A landscape with many valleys, sampled at points; each row gives a point and its height.
A ball rolls from a point to whichever of its 2 nearest points has the largest drop for the distance, and stops where none of them is lower. Distance is the straight distance between rows; heights are no part of it.
gerom h=210: [  2  -9  -3  -9  32 -10  11   8   3  -2   1  12 -23  19  -8   2 -17  14
   4  -8]
bek h=425: [  8  14 -21  23  -1  26  15  12 -16 -22  -3  -5  -5   8   4 -10   2   3
   7 -17]
kibe h=275: [  2   2  13  -3  -1 -14  -6 -27   7  19  -6   3 -12  22   5 -19 -12   7
  13   2]
Bovar h=398: [  8   7   7   2 -24  12  -4 -26  17  18  18 -17  32   0  -6  -9   9   0
  19  -3]
gupa h=308: [ -9 -22  -4 -10  25 -18 -10  12  -8   1  -4  10  -9 -14  -2  18   3  -1
  -8   4]
lefi h=351: [  4  -8  -8  -1  22   8   6  22  -8 -19   7  12  -5  -5 -14  10  -1   6
  -3  -8]
nafud h=231: [ -2 -12  13  -9  22 -25  -8   9   1  -1  -4  24  -7 -15  -4  21  -7  -2
 -10   4]
goput h=441: [ -1   4 -30  14   4  21  10  13 -24 -20  -1 -10  -6   3   7  -2  14  -3
  -1 -12]
Sabi h=704: [  2  -4  18   3  -6  26  10  -3  10   5   5 -16  16  -7   0  -1  -1  -5
  15  10]
bekog h=634: [  5   1  12  22  17  17  12  -5 -11  -9   8   1 -12  10  11  -7 -14  12
  22   9]
siv h=655: [ -4 -22  -3  -2  25   9   0  -5  -7   5   6  -9 -10   0   3  -2  -2 -13
  15   1]
zur h=331: [ -6  15   2  26  -5  23  16  11 -15 -15  -4  -8  -5   6  14   2  -2  10
   5  16]
Tovof h=384: [  0   2   5 -17   4 -17 -13   0   8   5 -11  20  -5  -3  -9   0  -1   1
 -13  -6]
Susa h=373: [  2  18  -2  -2 -22   4   8  16  16 -20  -6   6  18 -12 -13   7   7   8
 -27  -6]
gek h=503: [  9   0  -5 -24   5   1  -7  -1  14   3  -2  14  -1  -4 -13 -10  10  -7
  -8 -27]
gel h=735: [  2  11  -3   2 -12  36  30  19  14  -4  -4 -24   8   3   4  -2   1  -1
   9  -7]
mim h=310: [  0  16   7   8 -19   5   0  -2   4  -5  -3   3  11   4  -6  -4   0  10
  -6   8]
Fanu h=512: [ 16  -6  -3 -17  27 -21  -8  12  -6  -2   7  37 -10  -5 -16  10  -8  -1
  -1 -27]
fisag h=447: [ 13   4   9 -11 -16   4 -10 -26  18  17  11  -4  24  -3  -8 -18   7  -9
  10 -12]
kem h=345: [-11  15  -6  -7 -32 -15 -10  -4  13  12 -19 -15   0  15   3  -7   7  13
 -12  10]
nipa h=376: [-12  21 -11   1 -32  -6  10   8  10   1 -23 -20   0  13   7  -3   2  11
 -13   6]
Vumog h=659: [  1  -3  30  10  -2  -1  10 -18  12  13  13  -7  10   6   0  -2 -22   3
  21  18]
meso h=380: [  2   8  -3  18   6  20  10   9 -16 -18   0   1  -7   8   4  -5  -1   9
   7  -1]
Suz h=619: [ -1 -29  -7  -7  36  -9   8   1  -9   6  14  -1 -14   5  -5   5 -13 -10
  12  -2]
kag h=683: [  0 -10   7   1   9  18   5  -4   3   2   1  -6   2  -5   1  -6  -3  -5
  14   3]
vufu h=307: [ -3  -7  10  -1  -2 -21 -20 -25   2  20  -7   2 -13  11  12 -13  -6  -6
   7   9]
muvi h=470: [  1   3 -17 -24  -6   0  -6   0  14   1 -14   2  -5  -3  -6 -11  20  -4
 -16 -25]
Dubo h=159: [ -8 -14  23  -3  15 -21  -2   4   7   0  -3  13  -5 -10  -1  17 -16  -1
  -6  19]
balob h=485: [ 14 -14 -12   6  31  -1  -3   3 -24  -7  21  17 -10   2 -11  -2  -4  -4
   9 -17]
kug h=402: [  3  13   7 -19 -19   0   3  11  27  -6  -2   8  18  -8 -21   3   5   7
 -22  -5]
Gemad h=466: [  5 -19 -10   2  35 -18  -7  12 -25  -8  15  20  -8 -12  -9  18   1  -1
  -1  -5]
dezik h=432: [  8   9  15 -24 -16 -16  -8   1  26   5   7  18  19  -2 -23   3  -5   5
 -15  -4]
Vumi h=502: [ -7   8   8   3 -21  -6 -16  -5   0  -4  -3   2  16 -15  -2   5  12   5
 -18  19]
terob h=433: [ -7  23  -4  19 -40  11   2  -1  -3  -5   6 -18  29  -3   9  10  13   8
  -6  21]
von h=504: [-14 -16 -16 -10  12   3  -4   5  -6   4  -9 -10 -16  -1   5   3   9  -2
  -3   3]
dokop h=241: [  2   8  11   4  -1   5   6 -17  10  15  -6  -8  -8  25   2 -21  -9  14
  20  -2]
lig h=286: [  0  13   4   2 -14  16  13  -6  14  10  -7 -16   2  17   0 -11  -1  11
  14  -3]
vub h=287: [ -2  19   4  17 -18  17  16  10   0 -12  -4  -9   6   3   4   0  -1   9
   0   9]
tev h=242: [ -7   4   1   4 -14  -2 -14  -9  -4   6 -13  -6  -5   4   6  -9   9   4
  -2   9]
bota h=463: [ -2  21  -7  21 -10  27  33  18  -5  -6  -8 -21  -4  16  21  -1  -6   7
  12   0]
Gab h=383: [  4 -15   5  11  32  -7   4  -6 -13  -7  10  14 -18   9   5  -1 -16   3
  11   3]
keduf h=527: [-11 -13 -13 -17  -1  -2 -14   4   5   0 -10  -5  -4 -23   4   4  25  -7
 -21   2]
rizez h=375: [ -2   8 -20  13 -10  29  16  16 -12 -18  -5 -17   5 -10  14   4  14  -7
  -5  -5]
zenel h=547: [  5 -20 -21  -4  27  -6 -12  -6 -24   3  14   8 -10  -2  -7  -2  10 -15
   5 -19]
Nev h=573: [ -1   2  14  15 -15 -15 -21 -29  -8  12   4   2  10   1   7  -6  -3   0
   5  20]
pofe h=446: [-12 -21 -18  -1  27  -4  -4   2 -20   2   1  -9 -25  10   4   2   3   2
   4   7]
Piruk h=590: [-11  -9  18  14   7  10   3 -12  -5  12  -1 -15  -9   2  21   0  -8   2
  18  28]
sak h=436: [ 14  -7   5  -6  21   1  -1  -2   1  -1   7  19  -7   4 -11 -11 -12  -5
  11 -19]
nipi h=431: [ -4  18 -16  16 -10  21  32  27  -8 -21 -12 -16  -4   8  15   6  -7   2
  -2  -1]
kelel h=583: [  4 -28   3 -10  37 -24   7   7   0   1  13  16 -13  -1  -8  13 -20 -12
   8 -11]
bati h=554: [-15 -19 -25 -19   8   0  -8  17  -3   0 -10 -15 -11 -12   3  10  23  -4
 -16  -3]
lifuf h=259: [ -4  -2 -18  -1  13  15  15  25  -7 -18  -2  -5  -8   2  -7  10   3   3
  -5  -6]
Vido h=404: [ -3 -14  -6 -12   5 -17 -30 -15  -5  13  -9   6 -12  -9   8  -8  12 -16
  -7  -7]
podi h=468: [-13  14   0   5 -36  -4  -7  -2   4  -2   0 -12  23  -2   0  13  10  11
 -15  25]
bigig h=479: [ -4  -7  23  -7  -9 -25 -11 -14  13  14   4   7  14  -6  -5   8 -12  -9
  -6  19]
Tup h=386: [-14   6 -11  15   2  20  22  27 -17 -18  -7 -12 -11   4  15  15  -3   5
  -5  15]
baru h=338: [  1  12   3   3 -25  14   3 -13  13  12   0 -19  18   5  -2 -10  10   5
  11   0]
lifab h=305: [ -8   7  -3  -5 -25 -20 -29 -13   5  15 -15  -5  -5   5   6  -8  13   7
 -14  10]
Kig h=499: [ 17   8  12 -20  -3  -8 -11 -11  15   7   3  23   4  -3 -14 -11  -2  -9
  -4 -24]
mag h=408: [ -5  28 -16  11 -29   0  23  17   5 -13 -22 -20   5   5  10   3  -8   4
 -16  -1]
nivus h=469: [ -5 -11  -1 -19  -6 -13 -26  -8   6   9 -10   3   0 -20   4  -1  20 -10
 -19  -1]
gotol h=506: [  7  -9 -22 -15  17  -1 -16  -8 -13   4   3  10 -12   0  -6 -13  15 -13
   0 -27]
semu h=648: [  6   1  23  17   6   8   8 -13   1   0   8   0   1   7   5  -8 -17   8
  21  11]
zatip h=528: [  1   5  17  11 -16 -10 -18 -13  -7  -2   9  11  21 -14  -3   8   1   1
  -9  21]
govek h=474: [ 10  -6  -1 -15  21 -15 -11  -4  -5   3   3  26 -11  -1  -9  -4  -3 -13
   3 -22]
keris h=458: [  0  -4 -13 -11   4  -4 -19  -8  -7   7 -11   5 -13   4   1 -15  14  -6
  -3 -16]
luzi h=410: [ 12  -8 -15   1  28  -4  -1  25 -21 -20  16  22  -4 -11 -19  17   4   7
  -8 -13]
fige h=549: [ 18 -20  -1 -10  38 -28   2  11  -8  -1  21  30 -12  -3 -13  14 -16 -11
   8 -25]
morof h=434: [  4  30 -20  12 -22  -4  17  16   1 -23 -23  -3   3   5   2  -3  -5   5
 -23 -17]
zosav h=454: [ -2   4  19 -15 -16 -21 -12  -6  16  10   1  12  16  -5 -15   7  -5   4
 -15  12]
Dipo h=614: [ -7  -5   6  14  16  18  12  -2 -13   1   1 -12 -14  10  16  -2  -4   6
  18  16]
vado h=285: [ -9  15 -14  12 -26  28  18  13  -4  -7  -7 -29  12 -12  26   5  17 -11
  -7   5]
fanel h=343: [  7  23   0   5 -31   1  -3  -1   7 -12   2   7  22  -4 -11   0   7  11
 -19  -1]
veluk h=539: [ -7 -24   9   1  10 -19 -16 -14  -2  13  -4   2 -10  -9  13   0  -2 -20
   4  10]
zod h=385: [ 17  -6   3   3  26  10   9   6  -3 -12  13  14 -14  13 -11  -9 -20   9
  16 -18]
Gefef h=311: [  5  -2  -1   8  27   5  14   4  -8 -14   6   9 -23  18   1  -4 -14  18
   9  -4]
sor h=382: [-12 -27 -18  -7  29 -16  -8   9 -19   2   4  -3 -19  -3  -1  17   5  -1
  -4   7]
Fis h=476: [ 11   4  11 -20 -14 -10 -13 -20  19  17   6   8  13   2 -12 -12   0  -8
   0 -10]
Nalu h=437: [  2  11  -8 -24 -19  -2  -1   3  24  -3 -11   4   8 -11 -11  -5  19   1
 -26 -18]
bukiv h=344: [  0  -3   9 -12   2 -26 -19 -15   3  15 -10  17 -13   5   2  -7  -5  -6
  -5  -2]
lan h=378: [ -5  25  -7  19 -42  20  14   5  -2  -1  -2 -31  25  -7  20   8  15  -1
  -4  11]
rimur h=430: [ -1   1 -10 -13  13  -8  -5  15   0  -8 -11  18  -9  -4 -11   4   5   6
 -14 -15]
pom h=551: [  3   8  14   8 -23  -4 -14 -21   0   6  14   1  27  -1  -6  -2  -1   3
   5  16]
besub h=691: [ -8   8  16   8 -25  13   2  -6   9  12  11 -21  24   0   2   9  -1   7
  11  29]
boda h=746: [  5  18 -13   8 -21  31  35  25   7 -15  -6 -25  11  -4  13   1  -1  -8
  -1 -13]
gak h=435: [ 12 -16  -2  11  34 -15  -4  -9 -21  -6  19  22 -14   4   2  -2 -12 -10
  13 -12]
tisis h=509: [ -2 -17  20  -1  -4 -27 -18 -17   4  12   3   8   6 -17   6   3  -5 -25
  -2  13]
Tetu h=674: [ -1   0  22   5 -17   0   1 -17  15  19  18 -17  27   6  -3   7 -12   5
  19  25]
rab h=565: [ -7 -15  16   9   5  -4  -6 -17  -2  11  -1  -6  -2  -7  12  -4  -6 -12
  11  19]
sepad h=722: [ -3   3  13  -1  -6  34  23  12  15   6   0 -22   7   2   2   2  -3   2
  16   6]

For each start below, name the point where the ball stops.
Kig | dokop
pom | vado
besub | vub
tisis | vub
bati | Dubo
Nev | vado
gek | vub

Call two points neighbours if one is among the 2 nearest of the other. Go from one point of each pair to the other, from neighbour to neighbour, staying as low as possible. Name the highest point that can't be avoided.
tev, vado | goput
vub, tev | mim
Vido, gerom | zenel
lifuf, dokop | rimur
